A landscape with many valleys, sampled at points; each row gives a point and its height.
A ball rolls from a point to whichever of its 2 nearest points has the largest drop for the distance, and stops where none of them is lower. Distance is the straight distance between rows; heights are no part of it.
<602>: [ -9 -18 -26   0  23 -23  27  -1  21  29  45 -18   5  -5  22 -26  -7   0
   5  10  -5  -5 -14   5   1]  height 462
<872>: [  3 -29   7 -19  -1 -10  32 -11  28  11  -7   8   6 -10  31  -2  11   0
   0 -24 -19  19  10  -8 -18]  height 322
<87>: [ -1  17 -15   4  16   5 -21 -13  12  14   0  -4  -3  -1  -4  27 -25   3
   0  -7 -10   2   7 -12   3]  height 553
<551>: [ 18   2 -19  -7 -19  -8  17 -12   5  16  -2  19   2   1  -6  -6 -14  20
  -6  10 -20 -16  20 -24  19]  height 74
<716>: [  2  -3  21   0 -14  -4  14  -4 -28 -34   3  16 -33 -18   7 -28  26   1
   1   7  13 -15  -6  -9  24]  height 549
<477>: [ -6  -3   1  -4  21 -23   4 -21  11  -5   4   5   8 -46  10 -17  13  13
  26   8 -20  21   9  25 -20]  height 419
<982>: [  8  -6  -9   5  -9   0   8 -13 -12   5   5  -2 -14  20   6  -2  13  -7
 -35 -18  25  19 -21  -2   4]  height 413
<870>: [ 26  -4 -31   9   7 -31  -6 -30   9  -6  12   3   2  29  -1  10 -11   3
  -5  -8  22   6  37  19  14]  height 618
<975>: [ 15   4   1  13 -16  29 -16  15 -13  -1   8  -6  18 -11 -13  -4 -15  -9
 -29   3  28  14  15  16 -14]  height 355
<2>: [ -4   2  14  21 -10  18  -3   8 -21   1   3  11   9  33  -7  19 -13  13
 -21  20   7 -21   3  -6  38]  height 237
<729>: [ 18  17 -15   5  14 -25  15   4  30  17  14  18  43  -2  -5   1  -5   0
 -11  14   0  -8   2  33  21]  height 723
<734>: [ 11  11   3  -9 -25   9  10  25  -4   1  10  13   4 -10 -15 -15 -16 -15
 -10   4  -3 -33  -4 -39   3]  height 252
<844>: [ 22  18 -12  -1  10 -18 -15 -22   8  -3   5 -10 -11  22   2  21 -30  -6
  -8 -15  -9   4  40  -7  20]  height 586
<817>: [ 18   6   9  -2 -29  10 -44   4 -17 -21 -25 -13 -22   2 -20   0  -7 -20
  22   2   4  22   1  29 -31]  height 750
<589>: [ 26  13  15  -7 -15  -1 -29  14   7 -17 -16  20   6  -8 -22   7 -30 -32
  10  -3   1   8   7  29 -34]  height 726
<895>: [-12   3   8   6  -4  27 -28 -14 -30 -22  -8 -11 -19 -16  -5   5   4  14
  18  12  16   9  19   0  -2]  height 795
<329>: [ -6  -7  16  10  22  -7  -3   4 -11 -22   5  -8 -32  34  12   7 -14 -12
  -1   0  -2 -14  11 -32  29]  height 411
<648>: [  0  14  12  30  -9  23 -14  21 -28   5  23 -13  14  -7 -21  -7 -18  -5
 -31  13  15  -7  -9  12   6]  height 251
<667>: [ 16   8  -1   0   6 -10 -11   5  -1  -4 -14  35  25  40  -5  20 -14   0
 -17  21  10   0  21  20   9]  height 674
<747>: [  4  32  -6  11  14  -6   0   0   0   5   4  -6  13   4  -7   7 -19  24
  10  37 -20 -22  12  -2  49]  height 518
<666>: [ -1  -5 -15  14 -27   3 -14  -7 -23  18 -14   2  -2  14 -19   6 -13  31
  -6  -7 -23  -5   5 -12 -27]  height 480
<540>: [ 10   1 -23 -12  23 -23  18   6  14  14  39 -22  -9   4  16 -32 -26 -17
 -16  13  -6   0  19 -16  16]  height 514
<989>: [  1   2 -20 -18  -4   4   7  13   6  27 -21  21  13  13  -3   0  -5  18
  -8  23 -30  -8  27 -26  -1]  height 217
<153>: [ -6   7 -14 -36 -20  17 -18  25 -16 -15 -41  15   2  12  -6   1   5   2
   2   3   9   5  10  -9 -36]  height 412
<988>: [ -8 -31  -4   9   4 -22  24   2  -3  26  37 -21 -14   8  27 -26  -9  -2
  -6  -6 -20  -2 -12 -14 -16]  height 409
<957>: [  1  -5  24 -11 -13  12  13   6 -22 -23  -8   7  -7 -22  21 -20  29  -2
 -10   8   8  11  13 -11   1]  height 500
<340>: [ 10  -2   5 -10  19  -3  11  -3  38  10  25 -16   7 -15  27  14 -15 -28
 -11 -29   1   8  22  -5   4]  height 320
<772>: [ -2   9  -7  -8 -45  18  -3  24 -19   3  -1  16  15 -16 -19   2  -1   9
   5   3   5 -45 -11 -22 -20]  height 325
<659>: [ 14 -11   3 -18  24  -6   9  24  26 -17  -1   0   6  31  14  -9  -4 -42
 -14   0  16  11  21 -13  -4]  height 123
<910>: [ -9 -39  -8  -9   8 -19  28 -29  13   0   5   8  -7   3  31  -8  24  15
  14  -8   4  15   2  -2  -7]  height 380
<657>: [ -3  -1   2  -5 -21 -26  19   8 -18   8  -1   7   8 -15   8 -21  25  11
 -10  -7 -21 -11 -23   3 -30]  height 510
<320>: [ -5  -3  26  17  15 -12  23  19  -2  -6  27  -8  10 -12  19 -20   1  -1
   1  29 -19 -24  10 -16  32]  height 415
<512>: [  7 -22   4  10 -31  -3  -9 -27 -15  -9 -15 -22 -29  15  -2  -4   9   2
  14 -21  -5  19  -1   0 -30]  height 416
<102>: [-17   2  -6  -2   3   0   4   4  11   0   4  20   2 -18  -3   9  27  -7
  18 -11  24 -25 -40  -6  -2]  height 592
<741>: [-31  12  13 -12  33  11  -2   9  -2   7  -5 -15 -13 -12  28   8  16  -8
  -1  -5  -9  15 -18 -20   1]  height 622
<901>: [-21  40  -8  -6  14  18  -5  -9  -3  16  -1 -12   0 -27   7  15   1  13
   1   6 -12   1 -16 -18  26]  height 590
<336>: [ -9  19   6  -7  15 -10  14  23 -21  -2   2   1  -1   2  11 -30  21  -7
 -27  23  -1   8 -24  -7  16]  height 453
<510>: [  4   8  10  25 -17   7  18  24 -12  25  32 -22  20  -1 -21 -20  -2   4
 -19  18   7 -23 -32  -5  18]  height 356
<640>: [  6  -6  25 -25 -37  27 -14  -4   4 -25 -41  -8 -12  -8  14   7  24 -20
  32  -3  -5  20  16   1 -21]  height 840
<943>: [ 13   3  -4  13 -32  15   9   9  -5  -9  19   5  -8   3 -27 -17 -23   1
  -9   3  18 -39  -5 -25  27]  height 339
<444>: [ -2  -1  -2  -1  18 -14 -13  -2   7 -22  -6  26 -19  -6  -8   2  25 -19
  19 -10  35   2 -30  22 -12]  height 623
<14>: [  3   9 -21  20  -4 -11  12 -20   5  35  27 -21  -1   5  -7   8  -9  14
  -5   2   3 -12 -31  -3  33]  height 455
<644>: [ -9 -18  -1  10  11 -19   9 -51 -26 -19  16 -27 -25   7   5 -22   7  20
   9  11   0  33  20  11   6]  height 491
<193>: [-11  14   6  21  31  -6  -2  13   6   7  14  -3  31 -10   9   4  -3  10
  11  35 -18 -14  10   3  19]  height 473
<686>: [ -9 -17   5  14   0  -1  14  -3  -8   9  27 -22  -4 -21  10 -22 -11  12
   5   7 -23 -10  15 -27  -1]  height 329
<495>: [  0   7   9  -7  -2 -19  25  10 -11  -8  13  16 -12   3  12 -21  19 -12
  -6  10   9 -19 -33 -23  26]  height 509
<864>: [-23  11 -14 -20  16  30   0  18  21   2 -10  19  18 -22   2  15  18  -3
   6   1  24 -10 -10 -11   4]  height 561
<860>: [  5 -21  -1  24 -10   4 -12  -7  -5   1   3  16   3  29 -14  28  -4  -3
  -2 -15  32 -15 -12  -3 -13]  height 245
<107>: [ -1  -8 -29  17   3  -1 -12  -9  -1  23   9 -10  -6  26 -18  12  -8  -2
 -25 -19  24   7 -22   4  -9]  height 342
<775>: [ 19 -12   9  -1  -5  15 -16  12  29 -15 -10   4  22  12  -7  24 -20 -26
  10  -8  12   3  31  14 -24]  height 704
<341>: [-11  -7  -1  28   2  20 -10   9  -6  19   9   6  27  28 -13  30   1   7
 -13  15  25 -17  -7   3  12]  height 92
<534>: [ -8   0  22  10  -3  11  -1   8 -27 -24  -8   6 -27  35  -7  -5 -16   7
 -20   5  -2 -18   9 -12  38]  height 336
<874>: [ -3  29  29  14   2  -2 -17 -24 -25 -11   7 -11 -42 -36  -3   5  -7   6
  10  -7 -26  -2  -9   1  26]  height 649
<837>: [-24 -21  28   8  17  19  -8  19   2  -3  -1 -35  -5   1  20   2  20 -23
   8  -9   5  19  -8  -5 -23]  height 654
<502>: [ -7 -28 -26 -33   8   2  13   1  25   8 -37   5   7  24  -6  -9   9  14
   5 -24 -20  32  13   9 -27]  height 452
<941>: [-11 -18 -19 -16   0   5  13  19  14  24 -16   9  22   3  -9  -7  11  12
 -15 -18 -12  11   0   9 -33]  height 400
<881>: [ -6  -9   3 -15   9 -10 -24  -3   3 -27 -24  -4 -32  -5  -4  -4  29 -18
  42 -11  10  14 -18  13 -28]  height 650
<622>: [-10  23   6  18 -11   4   9 -23 -18  -2   8 -22 -26  -3 -13 -14 -10  35
   2   3 -14 -21 -26  -6  56]  height 589
<819>: [-15   0 -30 -14  -7 -25   9  12  -4  16 -17  13  13   0 -11 -15  17  22
   3  -7 -24 -15 -25   7 -38]  height 461
<46>: [-12   4 -18  15  27  -9  11 -15  30  46  29 -19  18  -2  11  27  -9  13
   0  -7 -11  -6 -13  17  24]  height 492
<955>: [  0  16   1  16   2  -7  10   2   8  14  10  17  39 -27  -4   1  17  10
  -5  12   9  -2 -29  36   7]  height 740
<471>: [  3  -6  21  -5   4  19 -15 -22  -8 -40 -13 -12 -16  -2  11  13   5   0
  34  20  13  11  52  -4  17]  height 814
<697>: [ -7 -21   5   2 -24  -1  -5  -2 -11  -1 -17   5 -11  15  -2  14  23   3
   2 -29   9  -4 -20  -3 -37]  height 347
<90>: [ -3  -8 -29 -20  -6  20 -11   8   7   4 -28  19   9  15  -7  11  -6  15
   6  10   3  -1  28 -26 -18]  height 324
<585>: [  4 -19  15  -4   2  11  13 -17  26  -1   9 -10   7 -28  28  13   5  -7
   7 -17   1  15  25  -7  -7]  height 258
<269>: [-11 -17 -21 -23  39  -6   4   3  34  -5 -27  13   6  23   6  13  -1   3
  15 -10  -8  13  17   5  -5]  height 494
<762>: [ 19 -23   9  13 -19  -9  19 -25  -8 -10  12   1  -8  -9   9 -15  -7  16
  -5  -4 -13  -3  31 -12   8]  height 228
<653>: [ 13  13 -21 -13   2  -3   3  12  18  13 -10  37  32  14 -22   4  -9  -3
 -14  13   8 -10  -6  10   1]  height 702
<790>: [  5 -18  -2   1   1 -24   6 -41  -2  -7   8 -12 -27  -7  14 -13  13   2
  14 -13   4  28  -4  11 -13]  height 436
<139>: [ -5  -1  11  16  27 -24  -3  20 -17  -3   6 -10  -5  21   6 -25   4 -17
 -18  13  -3  19 -18  11 -10]  height 369
<707>: [  1  -9  25   4  11  15 -27   2  33 -19 -19 -19   4  15   4  36  -1 -36
  32 -15   2  12  15  23 -10]  height 685
<702>: [ 11  19  13   3 -28  28   3   6 -15   5  12  13  11  20 -25  13 -26  -4
 -28   8  22 -28 -16  -6  47]  height 334
<19>: [-29   2 -13 -24  39  17  -1  10  23   2 -31  26  13   4   0  27  11   7
   7 -13  -2   9  -6   5   4]  height 527
<933>: [  0  27   6 -10 -16  13 -33   0 -40 -19 -16  -5 -33 -19  -9   1   1  -1
   4  -3   2   9  -8   8 -11]  height 774
<940>: [ 26  -4  -6 -23   4  -6  13   0  31  -5   4  13   0   4   4  -1  -9 -35
 -19 -23  23   9   5  -7  -5]  height 253
<873>: [-18  -7 -24   8  26   2 -10 -19  29  25  11 -13  12 -14  -5  29 -16  14
  17 -19 -11  -1   7   3  -9]  height 523
<303>: [ -3   1 -17  16  -9 -10  17  13   5  39  26 -20  11  11 -18  -9   0   3
  -1   3   3 -24 -47 -12   5]  height 414
<574>: [ -8   0   3  -2   9  -6   6  20  10  -2  -6  31  32 -33 -14  -9  20   2
   2  -9   1   2 -23  44 -26]  height 756
<918>: [ -3  18  -6  -7  -6   6 -15  26  -6  -3 -10  14  28 -33 -14 -13   2   5
  -5  10  -2   7  -1  31 -37]  height 775
<276>: [  4  -5  21  -4   8  -5 -26 -10  23 -17 -25 -11 -25   6   1  22   9 -31
  39 -22 -12  23 -12  23 -18]  height 670
<254>: [ -6  16  -3   3 -49  18 -16  11 -43  11 -11   6  11  -6 -20  19  -5  31
 -11  -1  -6 -25 -13   5 -17]  height 410
<607>: [  4   2  10 -12 -28  40  -1  18 -15  -7  -8   4  12 -19   5   0   7  -6
 -23   0  25   9  14  -7 -14]  height 432
<285>: [-20  14   5   2 -10   3   2 -25 -36  -9   1 -18 -36 -17  -5 -17  -5  30
   3  -5 -28  -7  -3 -19  18]  height 619
<846>: [ 16  12  38  16  -4  -9  -9 -12  -9  -9  12  -4 -25 -16   6  13 -11 -21
  -7 -17 -15   3  -5   0  11]  height 675
<877>: [  8 -13  12   6  19 -23   3  19   7  -9   9  -7   2   6   7 -21  -8 -24
   1   6 -11   5   7  -1 -22]  height 276
<633>: [  6  38 -11  -8  -8  10  14  -1  -4  17  -5 -20  -7   3 -19  -9 -14  33
  11  28 -17 -16 -12 -21  58]  height 556
<307>: [ -9 -11  16  -2  25 -19  13   8  12   5   9 -15   8 -28  24 -28   4  -6
   5   3 -28  25   3  16 -27]  height 363
<494>: [ 17  -2 -11   2  12 -18 -13 -18   9 -11 -19  19   5  41   2  23   1   1
  -8  -6  17  20  11  29   5]  height 646
<839>: [ 20  -7  19 -16 -16  12 -13 -25  12 -31 -26  -2  -7 -19  11   2  20 -12
  35  12   6  30  33  20  -4]  height 829

Call two points neighbours if one is among the 2 nearest of the other. Go from one point of each pair to the other, from neighbour to neighbour, staying as low as possible. Name the highest point that can't be avoided.
<341> / <734> -> <943>
<341> / <877> -> <790>
<877> / <585> -> <340>
<648> / <551> -> <607>

Where does a ball stop that starts at each point below?
<874> -> <551>
<741> -> <648>
<839> -> <941>
<640> -> <941>
